Points on a hilly landscape, in no order, each with its height.
A ball rolls from a point to the lowest of its 4 nearest points, and stops where none of them is lower. Distance is the straight distance between rows; heights are no part of it.
(645): [ -2  -5  -6   0  -2  -8 -16  -1   1   1  -6  18   3   1   4  -7  -5  -9
  -9   3   2 -20   2   0  17]  height 68.9
(67): [ -5   7   1  -1   5  -2  -6  16  -8  -2 -13  18 -11  -3   7  -3   6 -16
   1   6  12 -19  14 -12   8]  height 54.0
(916): [ -3  -1  -3   3   1  -1   8  -9  10   0  15 -13   5   5 -10   6   3  14
   3  -4  -8  19  -4   5  -7]  height 5.3
(443): [  4  -9  -5  -2 -10  -2  -9 -11   1   4   5   4  13   7  -4  -7  -3   7
 -10  -2  -8  -7 -13   3   7]  height 35.8
(267): [ -1   3  10  -4   6  -2   2  17 -10  -5 -12   1 -18  -6   8   3   2 -17
   8   1   8  -8  12  -7  -4]  height 49.5
(340): [-6  5  2  3  5  7  6 -6  3 -6  5 -8  0  1  1  1  2 10  1 -8  2 12 -5  3
 -8]  height 63.8
(988): [ -5   2   6  -3   4  -1  -2  20  -6  -1 -14   5 -20  -6   8  -3   5 -13
   5   5   7 -12  16  -7  -4]  height 51.7
(143): [  9 -10  -6   2  -5  -5 -18 -11   0   8   1  11  14   3  -1 -13  -3   2
 -12   3  -4 -11  -8   4  15]  height 36.8
(219): [ -4   4   9  -2   3   8   4  12  -5  -7  -8  -6 -14  -1   9   4   2  -9
   5  -2   6  -3   6   2  -8]  height 53.9
(690): [  7  -6  -8   3  -4  -8 -16  -4  -1   6  -5  19   7   4   0  -7  -2  -6
  -8   7   0 -17  -1  -5  23]  height 68.6
(736): [  3  -4  -7  -2  -5  -1  -5 -14  -2   1   9   0  14   7  -5  -9   1  11
 -11  -3 -10   2 -11   7   0]  height 4.5
(419): [  3   2  10  -1   4   9   5   8  -3  -3  -9  -8 -12  -2   5   7   1  -2
   7  -4   6   5   2   2 -14]  height 33.3
(870): [ -5   3   6  -1   4   8   0   6  -3  -7  -7   0 -10  -3   7  -1   1  -4
   4  -3   5  -1   5   4  -5]  height 33.9
(713): [  0  -8 -12  -2  -5  -6   1 -25  16   6  25 -13  18   6 -17  -3  -1  25
   6  -1 -20  13  -8   9  -1]  height 42.4
(662): [  3  -8 -10  -3  -2  -7  -2 -21  12  11  18 -11  21   8 -18  -3   0  26
   4   1 -21   9 -12   8   0]  height 44.1
(549): [  3   6  10  -3   0   8  14  11  -8  -4 -11 -15 -14  -8  10   7  -2  -3
  11  -4   8   8   4   4 -17]  height 15.6
(933): [ -3   4  10   1   4  10  14   5   1  -3   0 -18  -3  -3   3   6   1   6
   4  -4   2  14  -1   4 -16]  height 23.9
(396): [  0  -2  -7   0  -4  -2  -9  -9   1  -1   0   7   7   3   1  -4  -4   0
 -11  -4  -6  -3  -2   4   7]  height 42.8
(698): [  3   3  11  -1   3  10  10   6  -2  -2  -7 -16  -8   0   7   7   0   1
   9  -4   4   6   2   3 -17]  height 24.0
(619): [ -4   1  -4   0  -1   0   8 -14  14   4  19 -13   7   1 -14   5   1  17
   4  -4  -9  19  -6  11  -5]  height 13.4
(711): [  8  -4  -7   2  10 -14 -22   3  -1  12 -14  31   5   1  -3  -7  -2  -6
 -13   4  12 -25   4 -14  30]  height 62.3
(112): [  3   2  12  -4  -3   7  27   7   0   3  -2 -34  -4  -7   3  12   2   0
  15   4   0  20   1   2 -26]  height 26.3
(389): [  1  -2  -5   4   1  -8 -16   3  -6   6  -5  22   1   1   0  -6  -1 -14
  -9   3   7 -21   5  -8  25]  height 52.3
(532): [ 13 -13  -6   1  -5  -6 -24  -9   1  10  -1  18  16   3  -1 -12  -4  -2
  -9   4  -1 -16  -8   1  20]  height 39.5
(380): [  6  -6  -6   2  -8  -4 -11  -7  -3   4   5  13   9   3  -2  -8  -5   1
 -12  -1   1  -6  -2   2  16]  height 52.6
(895): [ -2  -6  -6   2  -7  -5  -9  -7  -2   1  -6  12   2   0   2  -7  -6  -6
  -7   3  -1 -14   1  -1  15]  height 62.0
(911): [ 11 -11  -7   2  -5  -5 -17 -12   4   6   4  11  16   3  -2 -13  -5   9
 -13   2  -7  -8 -14   3  17]  height 36.4
(939): [  4   3  11  -5   0   5   7  18 -14  -3 -11  -6 -23 -12   6   6  -1 -12
  10  -3  10  -2  15  -3 -13]  height 59.7
(695): [ -2  -1  12  -1   2   5   4  16  -9  -4  -9  -6 -18  -8   8   5  -1  -6
   7  -3   4   1   9   1 -11]  height 56.1
(848): [  0   6   7  -5   7   0  -4  27  -7  -6 -13   9 -22  -7   6  -6   8 -17
   4   6   9 -14  14 -13   1]  height 54.4
(504): [  6  -8  -7   1   3 -10 -23  -4  -1   7  -8  24   8   0  -2  -7  -5  -6
  -8   3   4 -20   1  -7  24]  height 60.0
(537): [  0   5   6   2   3   9  12   0   7  -4   4 -13   2  -2   1   8   3   6
   3  -1  -2  15  -6   4 -12]  height 43.4
(62): [  3  -6  -9  -2  -5  -6 -15  -6  -1   2  -2  13   8   0   3  -7  -4  -7
 -10   4  -4 -13  -2  -2  17]  height 73.5
(799): [  7  11  10  -9   7  -3   4  34 -20  -1 -15   9 -31  -6   2   1   5 -25
   4   6  14 -14  19 -21  -6]  height 55.1
(853): [ -8   2   1   2   0   5  -7   6  -5  -9  -5   5 -11  -2  10   0  -2  -6
   4  -3   4  -7   3   3  -2]  height 26.6
(720): [ -5  -3   3   3  -4   6  22   1  12   1  15 -27   7  -6  -5   9   4  11
  11   6   0  24  -7   9 -22]  height 22.8
(723): [ -6   4   4   2   5  10   4   3  -2  -7  -2  -9  -4  -2   6  -1   1   7
   5  -4   1   3  -2   2 -14]  height 41.8
(614): [  7  -7  -7  -3  -5  -2 -13 -18   0   5   9   6  20   5  -5 -11  -3  13
  -9  -1 -10  -3 -15   6  12]  height 35.0
(637): [ -1   1  -1   4   2   6   8  -6  13  -2  11 -11   5   2  -4   4   4  12
  -2  -7  -2  18  -5   6  -7]  height 63.6
(907): [  0  -3  -8  -2  -2   2   4 -13   4   0  10  -3  12   8 -11   0   2  14
  -4  -7 -12   8  -9   6  -2]  height 24.5
(577): [ -6   7  -2   2   1  -1  -6  14  -5  -5 -13  18  -9   1   3  -5   7 -16
  -3   8   9 -16  12  -8   9]  height 48.4
(94): [ -3   8  -8  -1   0  -9 -13   6  -6   2  -7  24  -6   1   2  -6   1 -16
  -5   7  11 -17  11 -14  17]  height 48.1
(82): [  3  -3  -7  -2  -5  -1 -13 -10  -1   0   4   9  13   2  -1  -9  -5  -1
  -9  -1  -7  -9  -7   6  11]  height 49.6
(480): [ -2  -2  10   1  -3   5  27   2   1   1   5 -33  -2  -7   2  12   4   3
  17   5  -4  19   0   1 -27]  height 24.4
(57): [ -3  -1  -3   0  -6  -7 -12  -2   0   1  -6  16  -1  -1   4  -4  -2 -10
  -9   6   2 -11   4  -4  13]  height 53.6
(611): [  1   3  10   1  -1   8  21   3   1  -2   3 -27  -2  -3   2   9   2   5
  13   2   1  21  -1   1 -21]  height 18.2
(6): [ -8   7   0   0   2   1  -9   9  -6  -4  -6   9  -9  -2   7  -4  -1 -14
   2   0   5  -9  10  -3   2]  height 29.0
(971): [  0  -1  -2  -1  -6   2  -4 -10   0  -3   5   4   7   3   1  -4  -2   4
  -7  -8  -6   1  -5   6  -1]  height 35.3
(207): [  0  -5  -8  -1  -4  -7   2 -21  12   4  20  -9  17   8 -18  -3  -2  19
   0  -4 -17  14 -14   8  -3]  height 35.1
(424): [  0  -1  -6   1  -1   1   5 -11   6   0  13  -4  10   7  -5   7   0  14
  -2  -6 -12  14  -7   9  -5]  height 19.0
(265): [  6  -5  -9   1   3 -11 -18  -3  -3   8  -7  24   6  -1  -2  -5  -5  -9
 -14   3   8 -21   4  -9  27]  height 57.1
(397): [ -5  -1   1   3   1   4  16  -8  14   1   9 -13   4   1  -7   4   5  15
   3  -3  -6  23  -4   6 -10]  height 32.5
(626): [ -5   0  -2   0  -5  -3  -7   2   0  -5  -3   8  -3   2   5  -5   1  -8
  -5   0   0 -13   2   2   4]  height 24.3
(693): [ -1   1   4  -2   4   3  -3  15  -9  -7 -12   1 -15  -4   8   2   0  -9
   6  -1   1  -4   7   2  -6]  height 44.0
(946): [ -4   8   5  -2   4   1  -3  21 -11  -3 -14  11 -16  -2   9  -4  10 -18
   7   5  13 -14  11 -13   3]  height 56.2
(744): [-2  6 -1  0  3  7  2 -6  3 -8 -2  3  1  2  1  1  0  3 -3 -8 -4  7 -5  5
 -5]  height 35.9
(819): [ -2   1   8   0   5   7  18   2   5  -2   1 -21  -1  -5   2  12   1   4
  12  -2   4  19  -2   1 -18]  height 16.2
(956): [ -3   1  -7   0  -3  -8 -11   2  -2   3  -5  19  -1  -1   3  -3  -3 -13
  -4   7   6 -16   8  -8  17]  height 45.8
(507): [-4  3  0  0  0  5  3 -7  7 -5  7 -2  4  6 -4  3  3  8 -6 -4 -3 11 -5  2
 -8]  height 17.7
(991): [  1   4  -5   2   0  -6 -14   3  -4   4  -8  22   0  -2   2  -3  -2 -11
  -7   4  11 -18   8 -12  22]  height 48.6
(796): [-2  5  2  2  3  6 -3  1 -2 -8 -4 -3 -5  2  2 -1 -4  0 -2 -8 -2  1  3  4
 -6]  height 29.3
(806): [  0   2   9   3   4   8  16  -3  11  -3   7 -18   1   0  -2   6   3   7
   8  -2   2  19  -4   6 -16]  height 25.5
(326): [ -2   4   8   2   5  11   9   6   0  -4  -5 -12  -5  -2   2   5   0   3
   5  -6   3   9   1   2 -16]  height 31.6
(392): [ -6   2  -1   2  -4  -2  -8   6  -2  -2  -6  15  -7  -2   7  -3  -2 -15
  -1   7   5 -14  10  -7  10]  height 38.0
(862): [-3  3  1  0 -2  7 -4  5 -3 -9 -2  3 -6  1  6  0 -3 -3 -3 -1  1 -2 -1  3
 -1]  height 25.3
(734): [  1  -1  -9   1   6 -14 -18   1  -6  10 -11  24   1   0   0  -4  -3 -12
  -9   4  11 -22   2 -15  28]  height 58.5
(1013): [  0  -5  -9   0  -5  -9   5 -21  13   4  25 -14  15   6 -17   2   0  24
   8  -1 -22  16 -10  10  -4]  height 35.7
(783): [  0   0  -3   5  -1  -1   6 -17  12   0  23  -8  12   5 -12   5   0  20
  -2  -4 -16  13  -8   7  -3]  height 16.1
(884): [ -1   1  -2   2  -3   0   5 -10   5   0   8  -2   7   7  -8   2   0  10
  -5  -9  -9  11  -6   4  -2]  height 28.1
(169): [  3   2  12   2  -4   4  31   6  -3   2   8 -37  -7  -3   0  14   1  -4
  13   9  -3  26  -3   3 -32]  height 35.4
(999): [-5  1 -3  0  0  4 -2 -7  1 -2  7  0  4  4 -1  4 -1  5 -6 -4 -7  6 -6  6
 -5]  height 34.0
(604): [  1   1  15  -1   1   9  23   7  -5   0  -5 -23 -12  -4   7  13  -4   2
  10  -1   8  12   4   0 -19]  height 8.4
(243): [  1  -5  -7  -2  -2  -2  -1 -19   7   5  16  -7  18   9 -13  -4   0  23
  -4  -7 -15   8 -11   5   2]  height 29.6
(381): [  3  -1  -6   0  -5   1  -2  -9   3   0   6   6  11   5  -5  -2  -3   9
 -11  -7  -9   2  -8   3   4]  height 25.2
(262): [  6   3  14  -3   4   9  19   8  -5  -5 -12 -23  -9  -4   9  11   0  -4
  10  -1   6  13   4  -1 -16]  height 12.7
(747): [ -7  -2   0   5   0   3  18  -5  16   2  20 -25   4  -1  -8   9   2  15
  15   6  -7  23  -8  15 -17]  height 18.1
(448): [ -2  -2  -2   1 -10  -1 -10  -3  -1  -5   0   8   3   0   3  -9  -5  -4
  -4  -2  -5  -8  -1   3   6]  height 21.5
(587): [ -4  -2  -6   4  -1   2  15  -9  14   0  20 -21   4   2  -9   7   6  14
   6   2  -5  23 -11  11 -11]  height 16.3
(9): [  7 -14  -7   3   6 -11 -23  -6   2  12  -6  26  12   1  -4  -9  -7  -4
 -11   6   4 -18  -3  -4  29]  height 63.2
(581): [  2   1  12  -8   4  -1   1  22 -14  -4 -13   0 -25 -11   8   4   4 -17
   8   0  13  -9  16  -8 -11]  height 52.5
(133): [  1   6  -3  -1   3  -9  -9   7  -8   4 -14  28  -5  -2   5  -1  -1 -14
  -6   7  13 -17  11 -18  22]  height 49.0
(85): [ -2   1  -5  -2  -2   3   3 -10   3  -4  10   2   8   5  -4   0   0   9
  -4  -7  -8   5  -7   6  -2]  height 29.1
(568): [  1   2  -6   1   4  -9 -14   4  -9   5 -14  27   0   1   0  -4  -1 -14
 -10   5  13 -19   8 -15  27]  height 52.7
(951): [ -1   1   7   4   1   5  18   0   8   2   9 -24   2  -2   1   9   3  10
  11   0   0  17  -4   7 -19]  height 20.8
(435): [ -5  11   2   3   7  -6  -8  17  -9  -1 -14  23  -8  -1   6  -2   2 -19
   1   9  11 -21  13 -16  15]  height 51.2
(666): [  3   0  13  -2   0   9  25   9  -2   0  -1 -27  -8  -6   6  11   1   1
  13   1   3  20   1  -3 -22]  height 17.0
(394): [-4  3 -2 -2 -4  4 -4 -6 -1 -5  0  5  7  3  1 -3 -4  2 -5 -5 -4  0 -5  9
  0]  height 37.9
(361): [ -3  -2 -11   5  -3  -2   8 -18  15  -1  22 -14  12   4 -17   4   0  21
   4  -3 -13  21  -9  10  -7]  height 20.9
(560): [  7  -5  -9   2   4 -14 -22   0   1  12 -12  23   9  -2   0  -8  -6  -6
 -12   5   5 -21   0 -10  29]  height 59.9
(110): [  1   3  11   0   3  10  23   6  -2  -2  -3 -27  -3  -2   6  11   0   1
  10   0   3  16  -3   1 -18]  height 8.8
(447): [ -5   5   2  -1   7  -2  -4  16  -7  -7 -12  10 -16  -3   7  -4   5 -16
   3   6   8 -14  14  -9   1]  height 53.7
(764): [  0   4  10  -6   3  -5   7  28 -18  -5 -14   1 -27 -11   8   2   6 -19
  10   2  14  -9  18 -12  -7]  height 53.8
(773): [  2  -5  -9  -4  -4  -2  -5 -19   2   9  12  -2  21   9 -10  -8   0  22
  -5  -4 -14   2 -15   4   5]  height 32.6

For each start below, name the point where the ball stops.
(662) | (916)
(326) | (604)
(799) | (448)
(939) | (448)
(764) | (448)

Call two points neighbours if one is among the 4 nearest of the other. Go from one point of each pair to the other, from neighbour to neighbour, staying as low as possible. Name the highest point that can't be avoided.
(448) and (507) | (744)
(507) and (604) | (884)
(604) and (916) | (951)
